Each row is a point on a tangle of strands that fork and nearly touch. The rows are in no order.
Points whose rows are less than 134 apart are linked; no others are. Some points are linked to none.
(41): [ 27  -8  34   2  -2  16 -39   2  27  -8  50 -33 -38  -6 -28  -6   9   1
 -11 -18 -38 -16   4  10  34  17 -30   0  12  10  21  13  31   5  27   1
 -10  -3 -15 -13 -30  -2 -35  -3   6 -18  16  13  -9  44]
(519): [-16   9 -18 -34 -33  17  -3 -19 -10 -26 -34  40 -30 -21  -8 -18 -39  -3
  23  10 -13  -9 -36 -18 -52  -6  -3  -9  29  -7 -11 -26  15  -9 -28 -23
 -10   4   2  11 -34   9  41   6   5  -5  22 -10  32 -40]
(340): [ 15 -24   7  36   9  18  42   9   3   4   9 -10 -12  24  -5  31  10  26
 -12   3  12  12 -10 -18  13  69  -7   9 -33  49  10  38 -33  14  14  -5
  -3 -30  11  30  37 -23  15   1   4  -8 -10   8 -29  41]
(615): [-10  14 -25 -30 -31  12  12  -3 -10 -24 -26  42 -25   1 -16   5 -51 -10
  20 -15  23   6  -9 -21 -79 -10 -16  -5  24 -15 -24 -21  33 -47 -10 -29
 -11 -10  -9  14 -76   1  38  32 -33   1  15 -15  17 -37]
(1131): [ 29  -5  23  16   4 -44   2  -9 -26 -14   3 -12 -16   3   5  35   4 -10
 -36 -29  27  16  23  -9  -7  15   4  32   9  12 -31 -15  29 -10 -31  10
  23  51  22  -5 -18  15 -24  41 -42  -9 -44  27 -14  25]
(452): [  9  12   0  19 -17 -49  -2  11   5 -16  12   1  13  22  -9 -16 -13   6
  -3   3   4   5  41   0 -23 -39  -4   9  23 -21 -33   9  40 -17  -5  -1
  20   5   1 -21   8  48 -15  35 -17  29 -13  -4  -6  -1]
(278): [-15  -2  27   5 -11   1  26  -9 -24   9 -43   6 -18 -12  -7  -1   2  28
  37  -3  22  -7 -30 -45  -9  48 -11   6 -28  49  21 -37   1  10 -34 -26
 -19 -18  19   9 -16  23  47  -4 -28 -27  10   6 -24   6]
(406): [ -6 -28   5  32   2  19  52   9   0   0 -31   2   7  16  -9  -2   2  23
   7  15  27   6 -31 -42  14  43   4  -2 -36  37  17  17 -43  16   1   4
 -15 -49  11   9  39   5  41 -23   5  -5  11 -17 -29   4]
(773): [-14  33 -11 -30  15  -4 -15 -14 -17  -5   4  26  25   1  37  -9  -7  -7
   2   3 -28 -17  10  42  -9 -40  30  -2  13 -41 -22  22 -25   1 -11   4
  14  31  34   4  19 -25 -25   9  31  44 -23 -21  23  -4]
(338): [  7  20   7 -54   0   7 -57  -8   3   2  59 -14  10  -5  11   3   4 -14
 -10 -13 -15  -6  24  34  34 -14   9   7   2 -27   4  21  11   7  30   1
  -1  22  -6 -20 -21 -45 -58  -1  13   4  -5  -2  11  20]
(619): [ -5 -18 -26  -1 -11  22 -47 -14   4 -18  23  29  -3 -23 -37   2  -1  -5
  -6  58 -42 -11  -9  11   4   9   1 -33  23 -38  -9  13  24  35  37  19
 -19   2 -12 -23  -1  21  18 -14  48  15  22 -23  27 -27]
(425): [-41  -1 -27  -3 -11  28   7 -17  -3  -2 -50  22  13 -13 -25  -9 -20  42
  28  42   0 -33 -34 -25 -43  28   6 -23   1   8   0   1 -18  10  -7 -10
 -15 -28 -13  15 -10   4  66 -42  20  -3  43 -43  24 -27]
(794): [ 13  -2  24  16  37 -31   7 -17 -29   6   5  -2   8  10  35  11  19  22
 -35   4 -13   5  23  18   9  22  23   4  15 -18 -12  33 -25  37 -29  19
  21  53  44 -12  52  30 -18  13  -7  21 -57 -11  -6   8]
(920): [-48  18  -1   0 -11  21  36  15   1  13 -30  -1  29  -8  18 -23  -7  23
  28   2  -4  -7 -12  -3   3 -13  28   1 -13  16  28   0 -29   5 -25 -18
  -4 -28  10  22  21 -14   8 -10 -24 -13 -10  -8   1 -18]
(433): [-29 -25 -25   3 -36  24  -1 -12  -4 -16 -30  29 -18 -37 -24  -4 -20  12
   3  60   4  -8 -36 -54 -30  61  -3 -22 -18  10  -6 -12  17  13   4  -3
 -20 -15 -26  -3 -24  29  50 -18   8 -11  26 -41   8 -44]
(202): [  4  25   0 -11  34 -30  -6  20   3  15 -10  -2  49  36  56 -17   6 -31
   8 -38   8  -2  -2  14   0 -52  -9 -12  -3  21 -20 -31 -24 -22 -25  -1
  28  38  14 -11 -14 -25 -32  24 -12   0 -23   5   4  -6]
(984): [ -4  20   3 -32   1  15 -29 -13 -14  -3  32 -17   9  -8  10 -16  17  -2
   7  14 -32 -26  -9  14  25  26  23  -1  -1   0  10  36 -16  24   8 -20
  -4  21   1   2  -3 -41 -37  15  11 -19  -7 -12  -2  13]
(149): [ -2  13   9  35  37   2  39  46  22  40 -14 -13  34  39  22 -16   5   9
  15 -32  -2  -1   7  -3   0 -36 -12  -9   0  18  -4 -11 -51 -18   9   8
   0 -24  -6  -7  34 -35  12 -29   0  10  15  -1  10   9]
(934): [ -1 -13   0  19  25  27  27  23  16   5   4 -12  -7  19  12   4   9 -15
  -7  12 -44   7 -23  19  29  -2   4 -22  -5  -4  26  15 -23  29  10  22
   1  -9   8 -11  46 -19   1   1  29  -3 -28   3   9   3]
(422): [ 14  28  12  -9 -12   5 -20  16  27   7  12  -4   2  18   4 -30  -2 -23
  24 -31 -27 -18  23  18  -8 -56 -17   6  23 -29   5  -7  20 -16  18 -11
 -15  -6 -15  -2 -39 -14 -40  -6 -17   8  27  23  -2   7]
(43): [-22 -27 -12  18 -27  32 -21  -6 -39 -29 -29  36 -25 -58 -25  31 -15  11
 -14  40  -7   9 -14 -23   4  39  28  15   4   1   5  30  27  34 -33 -19
 -24  22  46  28  10  16   3  17   8  16 -19   3   9   8]
(342): [ 17  -5 -36  13 -11 -14  -4  -7  11 -17   7  20   3 -13   2  38 -20 -52
 -35  28  39  23  16 -18 -12  -6  -4 -10  22 -14 -18 -16  24 -10   9  -1
  14  12 -27 -47 -27  29 -10  36  -2  -4 -28 -19  12 -54]
(967): [  2   8  17  33  18  14  -7   6 -16  20 -24   8  -3   2  13  -8 -16  12
   8  -6 -45 -22 -20   9   8  15   3   6  25  24  15  20 -18  40 -48 -21
  -2  21  48  10   6  12  -7  -2 -10  -8 -14  -1   2  17]
(868): [ -4   3   4 -11  -2  28   8 -11 -28   5   7  -7   8  -2   0  20  14  16
  -2  -6 -10  -4 -22  -1  19  61  22  12 -26  33  22  47 -23  12 -11 -34
  -5  12  24  21  11 -31  -7  13   7 -15 -15   7 -18  33]
(1149): [-18  -6 -34 -36  -5  -9  31   1  20  -1   8  -9  21 -17 -18  13  15 -19
   5  22  54  15  -1 -10  13 -19 -16 -16 -27   2  27 -50  -4 -33  43  35
  19 -13 -79  -2 -26  -1  34 -25  -6 -11  26  -9   6 -50]
(1139): [-10 -25 -32 -18  10 -19   3 -42 -30 -13 -23  21  15 -16  -8  -4  14 -12
  -6  63  47   0 -23 -19 -14  35  30 -21 -12  -4  -2  -7  -8  22   2  22
   4  14 -12  11   7  23  41  -2  20  19  -7 -23  -1 -41]
(860): [ 14  14   5  18  35 -21 -11 -24 -29  10  -3  -4  25  23  19 -10  13  22
  -8  36 -21 -22  14  13 -15  35  14 -15  25 -11 -28  43 -23  33  -4  -1
   7  31  20 -24  25  15   5  -6  11  16 -12 -22  -7  -3]
(502): [ -3  -2  30  31  -3   2  18  17   8  21 -39  -3 -31  15 -24  -9 -17  18
  38 -27 -11 -18  -7 -31  -6   7 -23  15   1  24  21  -9   8   1 -39 -26
 -21 -40  24  16 -14  33  25 -21 -18 -30  31  32 -12  22]
(376): [  3 -10   1 -24  26 -44  -9 -17  -8  -1  29 -14  50   3  11 -28  26  19
 -16  39  17   3  32  47  11 -25  35 -14 -15 -50 -13  43  -9  18  38  20
  13 -15 -23  -9  56  14   9 -13  33  49  17 -22  -8 -11]
(145): [-38  38 -29 -40 -26   5 -30 -10 -20 -16   0  42  15 -29  15  13 -26 -15
   0  -5   3   3   8  18 -25 -52  37  -2  16 -41 -20   6  14 -37 -15 -17
   9  29  32  13  -7 -21 -20  21   5  30 -17  -8  38 -13]
(618): [  2  10  12   2  26  31   6  37  29  36   6 -33  26  37  34 -24  14  -8
  24 -36 -22 -19  -5   5  23  -6 -22 -16 -23  23  13  15 -53 -11   8 -26
 -13 -14 -21  -6   5 -59 -10 -17   7 -22  25  -8   8  18]
(744): [  4  10   9  11  34 -57  16  -4   5  14   1 -16  41  30   6 -39  30   9
  16  17 -11 -11  11  25  -4 -50  -3 -10   1  -4 -11 -12  -3  -1 -10  19
  21  -8  -7  -6  33  40   3 -19  -5  14  10   4 -18  -6]
(85): [-23  -6 -26 -38 -59  48 -24 -15  -2 -20 -19  40 -28 -40  -7  10 -30 -20
  -1   3 -13 -23 -41 -24 -30  21   0  -5   9 -11  10 -32  30 -28 -14 -35
 -13   6 -19  -8 -73  -5  24  17   1 -46  13 -17  27 -64]
(902): [ -2  37 -17 -34  -9   1 -71  -3  14 -15  20  20  21  -4  17  -2 -25 -32
 -18 -26 -17 -13  36  22  -3 -67   6  -4  44 -19  -5  -4  39 -28   9 -20
  10  40   3 -31 -62 -11 -51  28  10   9 -16  -3  27 -29]
(839): [ 10 -24  -6  16 -30  20  -5  -1  23 -26   1  27 -25 -40 -22  23 -26 -34
 -23  17  -5  11  13 -17   0  13 -12   6  18 -14   8 -17  42   6  -3  -1
  -9   0 -18 -26 -46  44   0  27  -3 -18 -18  11  -1 -48]
(885): [ 15   8  11 -22   1  10 -11  11   6  18  19 -30  30  -2  12   0   5 -17
 -25 -43 -16 -20  -1  -2   5  20 -25  20  -6  25  -6 -19   2 -16  -5 -29
   8  23  -9 -22 -59 -36 -34  24 -35 -57  -3  22 -11   8]
(552): [-33   7  -2 -41 -43  50 -17  13  12  -5   0   5 -28 -30 -14 -18   7   1
  37  -6 -58 -19 -20  -1  -5 -34  -4  -8  -6 -23  49 -30  18   6 -21 -14
 -15   5 -10  20 -22   7  -6 -38   7 -15  23  18  13 -13]
(562): [ 23 -18   2  28  -8  17  -6  -4 -21  -5 -14  33 -30 -15 -21  20 -30   1
 -14  38  21  20  -1 -26 -12  51  -6  10   7  -2 -12  16  21  23  -9 -15
 -10  -9  20  13  -6  14  10   9   1  12  -7 -18 -23   3]
(593): [ 11   5  -2 -19  43 -27  43  -8 -17  12 -18  -4  34  36   8 -35  44   9
  32  13  23  -1   7  16  -9 -35  21   1 -17  -5  -1  10 -41  -3   9  31
   4 -37 -16  24  50  23  67 -62  20  32  55   4  -4   9]
(363): [-19 -22  12  51 -17   2  -2 -21 -27 -10 -19   2 -26 -49  -3  20  -2  37
 -33  14 -18  11   6  -3   3  20  19  22  18 -10  -2  17  33  31 -39   5
   2  24  63  20  18  39 -16   2 -29  17 -40  19  -5  18]
(632): [-16   7 -13   2   0 -21  45  15  14   5  -4 -12  30  21  -7  17  14 -22
  -6 -21  43  31  -1  -7  -1 -43 -16  -1 -20  20  -1 -59   6 -57  -6   1
  15   9 -34 -17 -20   6  17  16 -36 -17 -20  23 -12 -30]
(332): [ 13 -20 -28  -9   6  -2  16  -4  30 -15  37 -16  20 -16 -17   4   7 -21
 -11  44  41  30   1   1  43 -13   1 -13 -27  -7   3  -3  -1  -2  71  38
   8 -40 -62 -19  10   3  16 -22  30   0  30 -22   9 -41]
(944): [ 13  21  10 -22   8   5 -32  21  26  14  39 -23  10   3  18 -17  26  -2
  14 -29 -21  -7  32  36  11 -46 -10   4  10 -21   1   8  -2 -13  32  21
  -3   4 -27 -10   5 -39 -49 -31   2  26  17  11   5  27]
(463): [  6 -13  33 -20 -33  -5 -35 -19   8 -13  33 -32 -29 -28 -25 -12  35  16
   2  -9 -22  12  20   2  26  -5  -9  16  -5  -7  20 -11  44  -3  25  -3
 -28  -7 -17  28 -22   6 -36 -12 -18   1  29  34 -35  34]
(224): [ 12   8  -6  27  26  35   0  20  38  18 -14  19   4   6  39   1 -20 -51
 -20 -22 -28  -8  -3  10  27 -33 -13 -29  15  -2   5  -7 -23  15 -13  22
  27  24  27 -23  -4 -37 -13  34  18 -19 -45 -23  28 -23]
(1081): [ 15 -47  18  59  12  -3   8  -3   6   2 -31  -8 -36 -10   3   3   8 -17
 -34  25 -29   8  -6  -8  37  19 -10  -7   0   6   6  -6  10  67 -27  18
   0  22  29 -14  15  50   7  26   2 -23 -43  20 -12   0]
(527): [ 11   5  14  28  55 -55  15  41   5  18   5 -15  42  44  26  14   8 -19
 -16 -38  19   3  18  13  11 -48 -27  -2 -12  17 -37 -28 -16 -41  -5   9
  43  53 -12 -36  10  -7 -17  16  -9 -23 -38  21   0  11]
(458): [ 11 -15  -2  21 -14 -49  -5   4  19   2  31 -21   8  16  -7 -18  10 -16
 -24 -12  17  28  37   6  25 -31   7  21 -12 -33 -26  10  23  -6  27  -2
   4 -17 -20 -22  34  38 -36  30  -7  -7  -8  14 -22  -5]
(899): [ -1 -24  26   4  21   8  20   8  18  15  31 -57  -6  11   1  11  49  33
  -9 -40 -19  17   7  26  36 -18   1   6 -43   3  11  19 -38   4  29  29
   2  -9 -11  10  76 -32 -18 -25   1   4  -4  24  -8  55]
(1129): [-15  -4  23  23  16  -2  17 -14 -42  13 -47  20 -15  11   5   7 -17  23
  22  10 -13  -6 -35 -20 -17  40  -5  10  20  58  17   9 -16  33 -44 -25
 -21   7  51  26   4  42  52 -15 -20   3 -10   1 -14  15]
(251): [ 33  13  29   5   8  41 -28  18  13  11  19 -15 -40  10  -8  19   2 -19
  16 -25 -43 -26  -9  15  11  30 -23   6   8  17  10  28  -2  -5  10 -13
   0  -1  18   8 -20 -55 -29   1  20  -5  -8  23   2  66]
(905): [-13 -25  25   5   5  -9  16 -15  -5   4  14 -46 -13   5   3 -10  44  61
  -4 -32  -9   8 -13  16  34  16   1  17 -44  17   8   2 -30  22 -11  15
  -1   9  12  34  47   1 -33  -7 -26 -20  -8  28 -47  48]
(284): [-10 -23   6  19 -24 -10  -9  -2  20 -11  18 -21   3 -22 -18  -4   9  -4
 -26   6  -8   6  10 -13  27  -3  -1  -4  -1  -1  12 -16  30  18  17   8
  -1   1 -10 -28   5  38 -25  28 -16 -27 -10  16  -9 -34]
(670): [ -1   9 -27  12 -13  17  23  21  20   4 -17  25  -5  15 -17  -8 -17 -12
  29  15  10  -2  -2 -14 -25 -25  -6 -10  12  -1 -16   0  -3 -11 -18   6
 -13 -40 -11   8  13   3  23  -5  12   4  20  -5  10 -16]
(375): [ 34  -4  29  45  48 -44  30  23   1  18 -13 -14  11  47   6   5   5 -18
  -9 -15  17   2  11  -4   4  -9 -33  -4  17  15 -30 -26 -13  -6 -16  16
  21  23   5 -47   8  33   2  24  -9 -26 -13  14  -4   7]
(941): [-31 -29  34   5 -24  11  31  -1  16   2 -14 -41 -30  -5 -15  -5  41  50
   6 -23 -24  -7 -33 -17  33  42  -6   9 -67  45  45   5 -13  19 -10 -16
  -1 -14   4  30  30  -3 -20 -28  -4 -41  -1  20 -33  48]
(206): [ 27  24   3 -23   7 -16  13  12   5  -7  -9  25 -12  15  -4   7 -45 -17
  30 -26  48  18  12  -1 -67 -33 -16   3  29 -10 -25 -34  18 -47  -2  -3
   4 -10  -3   2 -48  -5  29  21 -15  31   9   8   6  -8]
(395): [  4   8 -22  -9  35 -45  20 -23 -12   3 -20   9  39  22 -10 -46  22  22
  48  27  18 -14  -5  18 -38 -44  16 -29   7 -12 -14 -19 -20 -17   0  17
  -3 -18 -15   8  22  49  49 -36  20  44  39 -12   1 -19]
(220): [  3 -29  28  55 -11  -2  -2  -3 -13   8 -22   3 -45  -1  -6   6 -25  34
  11 -14   4 -11   2  -9  -1  28  -6  41   0  10   2  10  28  30 -28 -35
 -28 -11  45  41   0  49  -2  16 -17 -24  14  25 -24  38]
(913): [  3   6  37  40  15  -1 -34  13   3  10 -10  -6  -8 -17  30  -6 -16   7
 -18 -31 -72 -25  10  22   0  -5 -10   5  46  -2   0  14   9  37 -30  -7
   8  42  49 -20 -11   3 -42  11  -7 -19 -33  10  22  21]
(103): [-13  -7 -10 -20  -1   2 -22 -27 -21 -14  -2  34 -14 -36 -23  -6 -11   7
  -1  32 -23  -9 -21   2 -32   2  -4 -26  34 -15 -12 -19  26  10  -1  20
  -8  21  -3  -2 -25  26  17  -2  14  27  17 -19  12 -28]
(1050): [  9  20 -16 -34  -1  -6 -62 -25   2  -2  36  27  -1   3   3   0 -14 -46
  -9   7 -10   0  23  24   4 -27  10   2  38 -31 -12   4  14 -10  27   4
  -6  27 -15 -29 -32 -14 -20  -4  34  10  -5 -19  26 -19]
(970): [ 32 -18  25  23  27 -20  -4  -3  -8   4  19 -42 -11  12  -5  58  14   6
 -36 -68  10  19  10   1   7  22 -20  45 -26  18 -25 -20  -6  -8  -8   9
  22  37  12  -5  -6 -18 -38  27 -13 -36 -31  50  -4  44]
(434): [  9   9 -44  -9   2   8  21 -18   3  12 -11  12  20  10  11   9 -23  -5
  -4  19  50   1 -13 -25 -25  29  13   5  10  11 -29   0 -35 -20  16 -11
   8 -13 -34 -10 -33 -40  27  14  -2 -14  21 -28  17 -28]
(370): [-18  23 -35 -52  18  -1 -10 -23 -14  11  14  17  32   3  24 -29  14 -12
  17  21  -8  -7  -7  40   6 -59  37 -22   6 -42  -4   7 -22   0   9  22
  17  11 -26  -2  17 -20  -2 -12  36  32  13 -23  32  -8]
(917): [-17 -17 -28 -45 -36  -9 -29 -45 -28 -28 -31  30 -17 -28 -33  -6  15  -7
  -1  59  34   6 -28 -13   7  39  35 -16 -51  -6   2  -6  19  19  15  12
 -21  -8   8  26   8  20  18 -21  36  27  13 -12 -13 -13]
(381): [  5   3  15 -12  15 -20  15  18  -2  19   3 -48  36  20   6  -5  23 -13
   2 -59  15   8  11  -8   6 -23 -32   5 -23  23 -17 -53  -7 -39  -7  -8
   9  13 -39 -14 -41 -26  -5  -1 -40 -49   4  37 -14  -2]
(742): [-24 -11  -6 -12 -72  63 -15  16  -5 -40 -12  31 -32 -60 -29  25 -38  10
  -4   2   4   9 -12 -33 -31  34   2   9  -2 -16  13 -10  67  -5 -30 -46
 -26  -6   7  13 -46   0  14  15 -10 -39  13   2  18 -32]
(757): [ -5   4 -24 -67 -65  39 -34 -17   4 -37   5  16 -54 -31 -33   1 -12 -20
  23   8  20  17   0 -30  -9   8   7   2 -10 -34  18 -14  36 -45  29 -25
 -28 -33 -46  22 -42  -7  16  -9   8  -9  34   4  -1 -33]
(19): [ -2   6  26 -19 -15   5  -5  -3  -6  10  22 -20 -24  -8 -13   1  15  33
   9 -32   0  12  19   7 -10  18  -1  43  -1   7   6   3  21  -9   6 -25
 -17 -15   5  39 -21 -15 -31 -10 -42   9  22  31 -27  47]
(1106): [ -9  20 -28 -30  13 -12  -4 -17   5   7  23  -5  36  27  14 -23   2 -25
  17  13  22 -15  -1  -5  -5   9   6 -12  10  -6 -12  -3 -22 -21   8 -18
   1  -9 -45 -20 -14 -12  -3   3  11 -28  36 -31  -5 -35]
(760): [-10  14  -7 -60 -39  32 -29  -8   8 -21  19   7 -44 -41 -15 -16   2 -18
  31 -13 -19  19  -3   4 -16 -34 -11  -1   6 -29  34 -38  34 -38  22  -5
 -31   2 -44  19 -38   3   5 -30   1  21  18  22  19 -23]
(884): [ 41 -33  34  61  43 -24   6  13  -3  19 -11 -17 -23  30   4  10  12 -19
 -17  10 -20   0  -2   6  22  46 -25   2   8  17 -20   5 -17  37  -8  28
   8  22  17 -29  14  38  13  12  -9 -14 -31  20  -8  23]
(680): [ -8  13   8   2 -34  44 -13  28  19  17  -3  -1 -15 -11   6 -18 -11 -10
  26 -26 -30 -28  -5   1  -1  -9  -9   6  10  -6  23  -9   2  -6 -23 -38
 -15 -19  -1  18 -36 -27 -19 -11  -5 -21  19  14   1  11]
(106): [ -1 -20  -7  -2 -35  38   6   6  14 -25   7   7 -57 -31 -40  14   8 -22
   3  25  -5  11 -34  -8  24  29 -17  -8 -37  15  49  -1  15   9   8  12
  -5 -31   4  11   6   7   7   0  29 -10   7   6  -3  14]
(326): [ -7  30 -58 -40 -16 -14   2 -13  -5  -7   9  31  11   5  21   8 -18 -46
  -6   4  16  19   1  10 -10 -39  24  -4  -3 -25  -7  -9   5 -35 -14  -3
  14  17   7 -10  -9 -10  -7  46  20   2 -39   2  21 -28]
(10): [ -8   1  10  -4 -22  25  -9   8 -13   3  16  10 -21 -17  -5  16 -16  35
  13  -2   1  27  12  10  -7   4   5  27   2 -10  14  25   9  -8   9   2
 -14 -34  15  45  23 -13 -16 -27 -10  38  25   4  -1  31]
(397): [  0   4 -18  11  14 -18  29  17  25   1  29  17  25  12  16  30 -18 -44
 -33 -11  39  21  11  -1   1 -48 -21  -4   9   0  -5 -40  10 -24   8  17
  29  20 -25 -45 -30   4  -2  27 -22  -4 -39  -5  21 -44]
(89): [ 12  12  -7   9 -25  44  -2  30  32   2 -12  17 -31 -12 -16  -2 -33 -23
  34   2  -6  -4 -12 -23 -21   8 -39  -8  16  -4  18   3   1 -17  -3 -17
 -25 -45 -13  -9 -50 -27  32  -1  26 -10  23   0  19  -6]
(83): [ 17  27 -13  -7  -2 -62  15  12 -10 -10  -9   3   5  31  -9  16 -17  -6
  10 -21  45  15  29 -14 -53 -37 -15  21  30  -9 -35 -15  57 -47 -13  -7
  23   3   5  -2 -29  29   8  31 -38  36 -23  12 -11   8]
(478): [  2 -30  46  32 -30  10  -4  -6   8   2   4 -28 -48 -22 -33  -9   8  52
   2 -13 -18 -15 -23 -12  24  56 -17  15 -24  44  29  10  26  32 -16 -19
 -26  -9  29  44   1  15 -18 -13 -12 -28  14  17 -33  57]
(180): [  7   9  32  11   4  -7 -41   4  10  -4  13   5  -1 -26  25  13  -6  -8
 -41 -14 -46 -12  25  30  24 -23   4  13  39 -22  -7  18  27  35   3  32
  20  56  46 -45   0  -6 -75   6  -2   6 -53 -11  33   7]
(271): [ -2  12 -37 -52   7  -2   1 -24  -5   3  12  -6   3  12  -5 -22  40 -22
  27  34  11  -7 -15  14  17 -14  10 -17  -6 -11  10 -12 -25  -5  31  17
  -3   5 -39   2  -7 -19  11 -11  36  -8  28  -2   9  -6]
(947): [ -4 -16  -6 -28 -47  17   1  -9   1 -17 -21  21 -44 -23 -29   1  14  -8
  21  24  30  18 -29 -32  16  32  -5 -20 -59  13  15 -18  22   2  24  17
 -18 -44 -11  38   5  10  29 -20  30  27  30  -6 -25  21]
(782): [  0   3 -14 -33  65 -10  12  -3  -2  13  25 -28  63  19  30 -16  25  10
 -13  16  18  -6  11  37   7  15  26 -24  -4 -10 -13  26 -52   4  49  27
  22   6 -30  -8  39 -55  16 -23  36   9  12 -37  21  -2]
(736): [  6 -22 -10  13  34 -22   3 -16 -19  -3 -15  16  18   4   5  -6  15   9
  -7  53  17  -7  11   1  -6  26  12 -36  18   8  -4 -10 -21  30   3  22
   4  15 -12 -15  18  36  15 -10  -2  33   9 -29 -13 -15]
(391): [ -7  30 -15  17 -23   1 -66  20  22 -18 -11  38  11 -16  27  20 -39 -37
 -39  -8 -37 -15  30  10   1 -53   6 -19  44 -30 -21  11  36  -4 -29 -12
  31  62  23 -42 -25   2 -46  29  19  15 -50 -22  39 -33]
(479): [-20   2   8   3   3   2  29 -11 -10   6 -49   0  13   9 -14 -14  12  37
  35  30  23 -20 -22 -38 -10  31   6  -6 -31  31  23  11 -21  10   4 -12
 -18 -53  -6  27  21  14  68 -54  16   6  48 -32 -11  -2]
(335): [-17 -12  23  28  -6 -52  37  -9  -1  -4  13 -33  22  -1  -1  16  15  46
 -40 -32  26  17  22   2  -2   5  -2  13  -8   9 -18 -13  11  -7  -6  21
   9  -1   9   7  29  32 -19  13 -63  15  -8  11 -34   4]
(573): [  1   6  14  32   2 -56   2  -4 -15  -5  -2  -8  -4 -10  28  30   0   9
 -44  -9   6  12  23  28  -4  -7   9  25  20  -4 -20  12  27  -1 -31  16
  31  41  38 -20  22  18 -45  28 -30  23 -68  10  -1  13]
(963): [ 15  39  -2   5   5  -9  11  21 -10  18 -20  -3  31  43  27 -14 -25 -32
  17 -40  13  -6  10 -12  -5 -15   0  19  11  11 -24  -3 -14 -20 -31 -37
   8  -7  17  -1  -1 -13  -4  31 -17 -26  -1   7  -4   5]
(1140): [-37   0  -9  14  14  49  39  13  -4  18 -34   4   8   3  -2  13 -12  24
  19   2 -16 -13 -51 -16  -6  18  11  -6 -11  45  35  11 -57   6 -20  -3
  -2 -24   7  11  24 -29  32 -23  10   1 -12 -20  11   1]
(897): [  5  -8 -18  -7  -7  -8 -27  -5 -21 -15  37   5  23 -13 -20 -12   0  -2
 -12  53   1  19  11   8   3 -18  27 -14  13 -40 -19  31  22  18  31  26
  -7 -27  -2 -20  34  18  -3  -4  34  36  18 -22   5 -15]
(199): [ 18  30   1   4  24  25  -2  20  14   2   4  26   3  19  27  38 -35  -8
  -2 -32  23   2  12   5 -20 -17  -7   4  24   6 -18   7 -22  -8   5  13
  17   0  28   7  -5 -58 -17   6  -2  44 -20 -22  18  19]
(61): [ 19 -10   4   7   0 -15   1  -6  -1  -5  43 -28  -4  22   0  10   7   5
 -27 -18  13  25  27   7  31   7   8  27 -19  -9 -18  16   4   4  21   2
   1 -13   2   2  38 -22 -33  14  -1 -14  -9  20 -26  19]
(230): [  2  -1   7 -10  67 -21  23  -9 -10  15   6 -22  60  34  20 -32  47  30
  15   7  14 -12   6  27   2   7  17 -17 -19   3   7  16 -67  10  31  30
  14 -13  -5   4  62 -15  36 -44  20  20  24 -11 -17   7]
(75): [ 10 -13 -10 -29 -64  35 -31   3  26 -30  28   8 -61 -40 -46   8   2 -43
   1  -3  12  16 -15 -20  33  17 -26   7 -28 -11  53 -20  32 -27  28  -9
 -27 -31 -37  15 -38   0   2   1  13 -11  11  19  -2  15]
(186): [ -4 -36  31  76  -1 -22  13  -9  -8  17 -35  -9 -22  -8   4   8 -16  65
 -32 -17 -13  -3   4 -20  -1  19 -11  23  15  23 -15  11   9  32 -43  -4
 -13  13  50  39  29  52  -2   6 -52  12 -11   3 -21  20]
(1038): [ 11  -9  -7  24 -18  31  10  29  17  -9   2  14 -27   0 -40  10  -9  15
  27  30  -6   8   2  -6   2  11   3  -3  -8 -11  -2  35  -7  10  24  12
 -19 -70 -10  31  31  -6  17 -24  25  24  31  -9  -1  16]
(717): [  5 -12 -19 -18  20 -13  14   5   5  -3  40 -24  35   5  12  -1   8 -22
 -32  26  15  26  11  20  29   5  14 -25 -14 -15   8   8 -25   5  58  36
  16   5 -29 -25  40 -20  -1   0  13  -8 -12 -26  14 -21]
(14): [ 17   0 -30   6  -9  25  -5 -12 -18   1 -26  30 -25  12 -12  10 -34  -9
   3  27  23 -23 -10 -29 -27  70  -3   7  17   4 -13  23  -9  -7  -6 -34
  -8  -8  -2  -3 -41 -24  31  24   9 -13  16 -23   4  -3]
(507): [-22  14  12  12  38  22  46  12  20  24 -32  -9  18   7  13  -1   1  17
  25 -18   2  -8 -21 -17 -24  -9  -7 -23  -6  46  30 -29 -58 -17  -1  15
 -10 -33 -13  -4   9 -31  53 -52 -19  17  24   4  18  -7]
(108): [ 19  -5  15  -7  51 -54  19  16   5   3  25 -16  48  31  35 -41  35  32
  -4  -5   8  10  25  56  11 -58   8 -12   1 -27 -19  14 -21 -10  37  40
  36   6 -17 -26  62  13 -11 -13  13  33   0  -6  -5   1]
(853): [-16  46  -4 -14  -6  -2  19  -2 -27  17 -26  -7  37  24  20 -19  -4  16
  23 -25  14 -11  10  -7 -27  -5  21  10  -8  21   9  13 -19 -24 -29 -39
  -2   1  21  28 -10 -35   0 -12 -35 -11  14   5  -7   7]
(438): [ 36 -24  32  40  19 -33 -10 -12  -1   3  25 -55 -26  24  10  21  19   3
 -42 -49 -17   7  13  28  37  19  -2  35 -12  -2 -22  17  -7  24  -8  14
  14  26  25  -8  46  -5 -39  39  -8 -36 -39  35 -16  36]

A fork is a point with three links, a tip a point with one. Leave the first point through the second and follow the links. Name the first fork or tip that comes.
(61) / (438) | (680)
(1139) / (736) | (458)
(103) / (619) | (1149)
(1149) / (332) | (519)
(326) / (145) | (220)
(43) / (562) | (326)

A fork is a point with three links. Follow the links from the first point to the second and name the forks in between, in order.
(106) / (340) | (680) > (338)
(618) / (670) | (1140) > (406) > (338) > (680)
(615) / (670) | (458) > (680)
(75) / (593) | (458) > (519)
(941) / (1106) | (220)
(1081) / (507) | (1140)
(1050) / (527) | (338) > (406) > (1140)
